Each row is a point on a landscape with many valleys, with its height.
From any point a ball rolls to the lowest of the 3 points nearest to it. It stops when none of these is lower. Distance is the straight distance between rows; heights are no part of it.
Z381: [ 21 -26 -13  -8  22  12  46 -34 -10  29  52  25  19  38  17 -19   5  16
 -19 -14  39]  height 306
Z903: [-18  11  10 -10   5 -16   1  20  35 -24 -45 -33  -5  -9   3  20 -34 -15
  -6  24 -29]  height 376
Z466: [ -5  23  10  15 -19  15 -28  31 -20 -19 -17  -8 -10 -34  -3   8  15  -1
  22  -6  -9]  height 696
Z12: [ -9  13   9  13 -22  17 -30  24 -29 -20 -16 -11 -21 -44 -11  -3  24  -3
  30 -13   4]  height 695
Z603: [ 19 -22  11  37 -13  54 -26  31 -42  -3 -17  11 -33 -74 -23  -8  14  34
  35 -14  -6]  height 483
Z460: [-20  21 -23 -37  27 -49  27 -49  32  -4  21  24   7  56  23 -24 -32 -44
 -44  32 -10]  height 399
Z50: [ 14  -7  12  23 -13  29 -22  20 -42  -8  -7   1 -25 -52 -24  -4  25  11
  37 -17  -7]  height 404
Z919: [  6  -6 -11   4 -17  27  11   5 -26  23   5  -1   1 -11  -8 -10  19  17
   3 -23  11]  height 484
Z986: [  7 -17   0 -14   6  -2   8 -17   6  24  27  16  20  25  -3   1  10   5
   0 -14  21]  height 228
Z610: [ -8  22  14  29 -15 -30 -35  27  -2 -18 -31 -32 -10 -42 -14  16  -4 -15
  37   3 -13]  height 352
Z157: [-28  11  10  -1  -3 -20 -18  14  30 -15 -38 -26   2  -1   7  21 -28 -14
  -9  18 -17]  height 353
Z843: [-24  -9  -3 -28   6 -37   5  -5  41 -27 -18  -9  -8  26   9  13 -41 -17
  -9  23 -14]  height 456
Z255: [-29  19  23   9 -12 -30 -26  41  38 -18 -46 -42 -12 -23 -20  23 -24 -38
   7  12 -44]  height 366
Z336: [-13  13   1  17  -7   5 -17  20 -11  -2  -7  -5   2 -16  -4  20   9   3
   5  -5   6]  height 723
Z844: [ -5  11   4  -1  -3 -15 -16  16  31 -14 -24 -18   0   5  10  12 -30 -15
  -1  22 -15]  height 345
Z948: [ 26 -31 -10  -1  16  17  44 -28 -25  23  39  21  16  39   3 -23  23  22
 -19 -17  45]  height 311
Z313: [ 13  -2  -5  17  -7  38  -3  13 -49   7   2   0  -5 -30 -18  -6  40  20
   3 -12  -4]  height 580
Z498: [ 16 -14   2  21  -3  44   0  14 -52  10  10   4  -9 -28 -16 -12  46  22
  -1 -15  -5]  height 583
Z838: [ -4  31  12  15  -7   1 -12  24   6 -11 -21 -16   7  -6   7  21   1 -11
  11   7  -9]  height 325
Z282: [ 34 -21 -13   3 -17  20  23 -18 -27  26  18  10  -5  -2  -8 -20  32  32
  -3 -14  22]  height 481
Z9: [ 15 -20 -17 -14  33  -4  38 -27   8  35  40  28  16  47  18 -12 -11   3
 -18 -14  25]  height 459
Z952: [ 12  -5 -13  -8 -20  25  14  -2 -28  24   7   6   2   2   1  -3  17  21
 -10 -20  11]  height 394
Z330: [-10  19  11  25 -21  28 -32  28 -34 -17 -24   2 -33 -43 -18  -4  15   3
  37  -9  -8]  height 593
Z476: [ -5   3   4  -5   0 -19   3   7  30  -7 -11 -14   3  11  13  15 -27 -10
 -11  15 -15]  height 356
Z267: [  2   5   4 -13  -4  -6   4  -4  24  10   2   0  11  16   8   1  -9   4
   3  -5  13]  height 520
Z206: [ -2 -15  -8 -28  30 -15   7 -32  13  14  32  40  10  45  20  -8 -11  -1
 -19   9   6]  height 562
Z295: [-31  18  20  14 -18 -35 -37  39  40 -19 -53 -54 -29 -34 -18  26 -26 -27
  22  19 -38]  height 437
Z831: [  9  -4  -8 -12  -6   4   6 -11   2  19  22  -1  13  17  -3  -6   9  22
  -5 -14  22]  height 396
Z173: [ 25 -11 -11  17 -13  35   9  -3 -48  17  10   4  -4 -25 -19 -14  35  31
 -15 -16  12]  height 561
Z459: [ 20 -12   6  32  -9  32 -11  14 -47   3   6   2 -19 -40 -21  -4  36  17
  14 -18  -5]  height 440
Z590: [-14  20 -21 -36  23 -39  32 -49  32   0  30  21   5  49  23 -16 -29 -26
 -35  27  -9]  height 411
Z484: [ -7  23  16  26 -15 -12 -25  24   9 -14 -28 -24  -4 -21  -6  18  -1 -24
  12   1 -16]  height 307
Z77: [-10  -1 -20 -28  32 -32  19 -44  30   6  32  28   3  34  27  -4 -25 -18
 -26  14  -6]  height 750
Z895: [ -3  -6  -1 -15  -1 -20   0 -14  36   0   1  12   9  11   7   7 -15  -3
   8   8  -5]  height 453
Z726: [ -9  32  13  20 -11   5 -27  24 -12 -17 -22 -12  -2 -25 -11   8  15  -1
  24 -11   6]  height 686
Z691: [-22  11  22   9   4 -29 -13  30  36 -11 -41 -32  -4 -19  -5  27 -20 -26
  -7  23 -35]  height 379
Z453: [ 16 -10 -16  -1 -16  17  13  -8 -22  17  16  -2   5  14  -8 -11  16  17
  -2 -17  31]  height 297
Z80: [-23   0  -1 -24  24 -36  15 -27  41 -28   0   4  -2  36  14  -3 -27 -34
 -22  23 -12]  height 390
Z103: [  0 -14  -2 -24  23 -14  10 -22  21  14  35  27  16  37  11  -3  -9  -5
 -15  -4  12]  height 475
Z202: [-14  24  20  16  -5 -23 -21  31  21 -20 -39 -38  -9 -27 -14  25 -20 -23
  12  11 -24]  height 156
Z83: [-11  22  10  24 -14   8 -39  24  -9 -15 -35 -23 -22 -44 -11   7   0  -9
  39  -5  -4]  height 602
Z616: [-16   3  10 -21  -1 -30   8  -4  31 -15 -16  -7  -4  15   3   9 -35 -10
  -2  17 -13]  height 385
Z773: [ 16 -29 -13   4   8  15  29 -15  -8  19  39  16  21  25   5 -23  16  14
  -6  -9  34]  height 275
Z111: [ 16 -31  -8  -1  17  16  38 -23  -4  26  40  24  18  36  12 -20  20  15
 -10 -16  37]  height 183
Z909: [-10  29  23  20 -13 -18 -27  33  19 -23 -37 -48 -20 -39 -10  24 -26 -30
  15  13 -22]  height 244
Z499: [  1  -9   6 -22   4  -6   6 -18  24   4   8  14  22  34  17   5 -17  -5
  -3   1   3]  height 574
Z396: [-15 -12  -8 -28  26 -27  11 -22  31 -18   8  22  13  42  24  -2 -17 -26
 -24  25 -13]  height 196
Z163: [-10  16   5   9  -8 -12 -17  23  20  -7 -30 -26  14  -3   9  27 -20  -3
   0  18 -20]  height 339
Z299: [-18   6  -6  -5   6 -30  -1   2  48 -14 -26 -16 -13   6  -5  14 -34 -11
  -5  19 -14]  height 384
Z94: [-10  32  17  23 -19   7 -30  22 -19 -17 -24 -18 -24 -42 -16   4   7  -9
  32  -6  -5]  height 649
Z178: [-17   6   3 -11   0 -19  -7  12  38 -12 -27 -17   3   1  10  23 -30  -9
  -5  26 -17]  height 354
Z42: [ -6   2   7 -10  -8  -5   3  11  19  -5 -11 -10  10   6  16   9 -22   3
   2   8   2]  height 383
Z53: [ 37 -34 -16   3   8  28  50 -42 -30  31  51  29  28  35   2 -26  24  32
 -26  -8  37]  height 421
Z138: [  3  11   4  -1 -17  16  -7  10 -10  11  -5  -7   5   1   1   6  13   5
   2 -12   8]  height 785
Z941: [  1   9   3  -3  -6  -2  -6   0  13   3  -5   3  18  10  10  16 -13   5
   3   8   6]  height 449
Z884: [  5  -1 -20 -33  40 -21  19 -44  24  17  40  31   6  43  24 -13 -15  -7
 -19   6   4]  height 672
Z506: [  6   5 -17   4 -18  14   6  -3 -19  16   1  -3   4   7   1  -7  11  21
   1 -16   8]  height 519
Z109: [  5   8  -6  -9 -17   5   6  -1   1  12  10   4   5  14   7  -2  -1  12
   8 -12   9]  height 636
Z288: [ -6  11   7  21  -9  21 -13  20 -37   5  -4  -4  -3 -20 -16  -1  28   9
   9 -14  -9]  height 772
Z503: [-11  -9   8 -24   8 -32   5 -15  41 -28  -2   3   2  22   4   0 -32 -20
 -15  16  -6]  height 485
Z116: [ -5  16  -3   9  -7  20 -11   8 -23   9  -1  -5  11  -9   1   1  18   3
   4 -14   9]  height 707
Z68: [-16   4 -11 -30  32 -35  16 -37  29 -19   8  21  11  31  13  -8 -28 -27
 -25  26 -14]  height 220
Z402: [-16  10   8   5   4 -21 -11  26  32 -14 -30 -30   2 -12  -2  15 -21 -18
   0  18 -28]  height 360
Z332: [ -9  -9   1 -29  17 -23  13 -23  22  -9   5  10  13  25  10   7 -23 -19
 -14  13   0]  height 568
Z271: [  5   4  -3   7 -14  20   2   9 -33  15   8  -6  -1  -7  -7  -3  24  18
  -1 -18   5]  height 576
Z279: [-14   7 -20 -29  31 -40  24 -46  25  -6  23  21   5  46  19 -11 -34 -31
 -41  30  -6]  height 336
Z99: [ -6  11   7  32 -12  32 -34  34 -35 -18 -36  -8 -24 -49 -18  -4  14  13
  39  -7  -7]  height 548
Z754: [  6   0   7  20 -13  37 -27  23 -42  -2   1   2 -25 -41 -12   2  27   9
  17 -20  -5]  height 102
Z235: [  9 -21   6 -18  11 -17   6 -21  24  11  23  13  22  31  12   4  -8   2
  -1  -1   9]  height 563
Z862: [  4 -14 -14 -16  33  -9  27 -35  16  25  39  34  18  37  22  -5  -4   1
 -19  -1  17]  height 582
Z813: [  4 -10   6 -24   9 -23   1 -11  29   0  14  13   8  29  16   5 -11  -5
  -2  10  -2]  height 514
Z78: [ -8 -21 -13 -22  23 -23  15 -32  29  -1  18  28  13  33  20  -3 -10 -13
 -21  14  -7]  height 236
Z91: [ -6  -4  -2 -26  26 -28  15 -28  24 -11  14  27  10  43  16  -8 -17 -18
 -24  20  -8]  height 59
Z31: [-34   3  -7 -27  29 -40  17 -36  31 -21  -2   9   0  30  12 -11 -27 -28
 -27  28 -12]  height 310
Z937: [ -1  13  -4  -3  -7   3 -10  17   4   0 -16 -18   4   3  10  13   3   2
   4  -4 -11]  height 357
Z217: [ -8  26  18  23 -14 -18 -39  31  19 -12 -36 -38 -12 -30 -11  20 -12 -21
  23  10 -26]  height 239
Z531: [ 29 -12   1  17  -1  40   1   7 -48   3   5   5  -3 -40 -19 -11  54  28
  -3 -22   0]  height 648
Z477: [ 28  -8 -17  10  -8  29   9  10 -40  19   7   2   0 -14 -10 -14  36  26
 -11 -19   1]  height 570
Z869: [-11  30  11  28 -12  -3 -42  33  -3 -21 -42 -28 -25 -54 -14   5  -5 -14
  38   8 -15]  height 506
Z627: [ 34 -29  -8   0  -3  28  37 -25 -35  22  40  22  23  23  -7 -24  36  36
 -20  -9  35]  height 457
Z357: [-11   9   8  15 -11  23 -24  22 -36 -12 -12  -5 -11 -31 -18   0  23   0
  21 -18  -2]  height 704
Z563: [  2  -2   8  27 -12  44 -36  32 -43 -14 -33  -7 -41 -65 -21 -10   3  17
  35  -7  -7]  height 528
Z604: [  2  -5  -1  -8 -13   2  -2 -13   6  18  18   1   4  17   5  -3   4  11
   1 -17  13]  height 516
Z423: [ 25 -27 -18  -4  20  30  55 -28 -17  31  43  22  22  33   9 -20  16  16
 -17 -11  36]  height 395
Z892: [  6 -24 -13  -9  21  -2  30 -29   4  32  38  29  24  32  11 -14   7  12
 -12 -14  31]  height 324
Z712: [ -3   6   5  21 -19  37 -27  28 -40 -14 -26  -9 -38 -65 -22 -11  17  14
  23 -11 -14]  height 486
Z162: [ -7 -13  -1 -17  18 -28  19 -25  21  -3  25  23  11  28  18   2 -11  -3
 -17  -1   6]  height 370
Z171: [ -6  16  24   9  -5 -16 -22  17  17 -10 -21 -24  12  -8   2  23 -11 -12
   3  16 -15]  height 335
Z16: [ 31 -13 -17   7  -9  31  14   0 -44  23  14  -1  -8 -10 -16 -16  34  34
 -11 -17  16]  height 529
Z387: [ 28 -21  -5  -3  -6  22  30 -17 -24  21  33  10  16  18   0 -24  22  20
 -14 -18  25]  height 350
Z214: [ 15  -8   3  26 -18  33 -31  26 -39 -12 -12   4 -37 -62 -20  -3  24  17
  25 -12  -6]  height 398
Z655: [  2  -3   5 -16   2 -17   6   1  27  -2  -4   4  10  16   2   6 -22  -3
   3   9  -1]  height 416
Z383: [ -3   6   7  24 -17  20 -27  25 -34 -14 -10  -4 -25 -45 -24  -1  14  -1
  26  -5  -6]  height 646
Z518: [ 31 -28 -13   4 -14  23  33 -16 -33  16  31   3  10  19 -14 -14  32  29
  -6 -13  31]  height 417

For each start below, name the point where the ball stops.
Z357 | Z754
Z12 | Z754
Z116 | Z453
Z235 | Z91
Z499 | Z844
Z466 | Z202
Z336 | Z202
Z163 | Z202
Z884 | Z91
Z267 | Z844
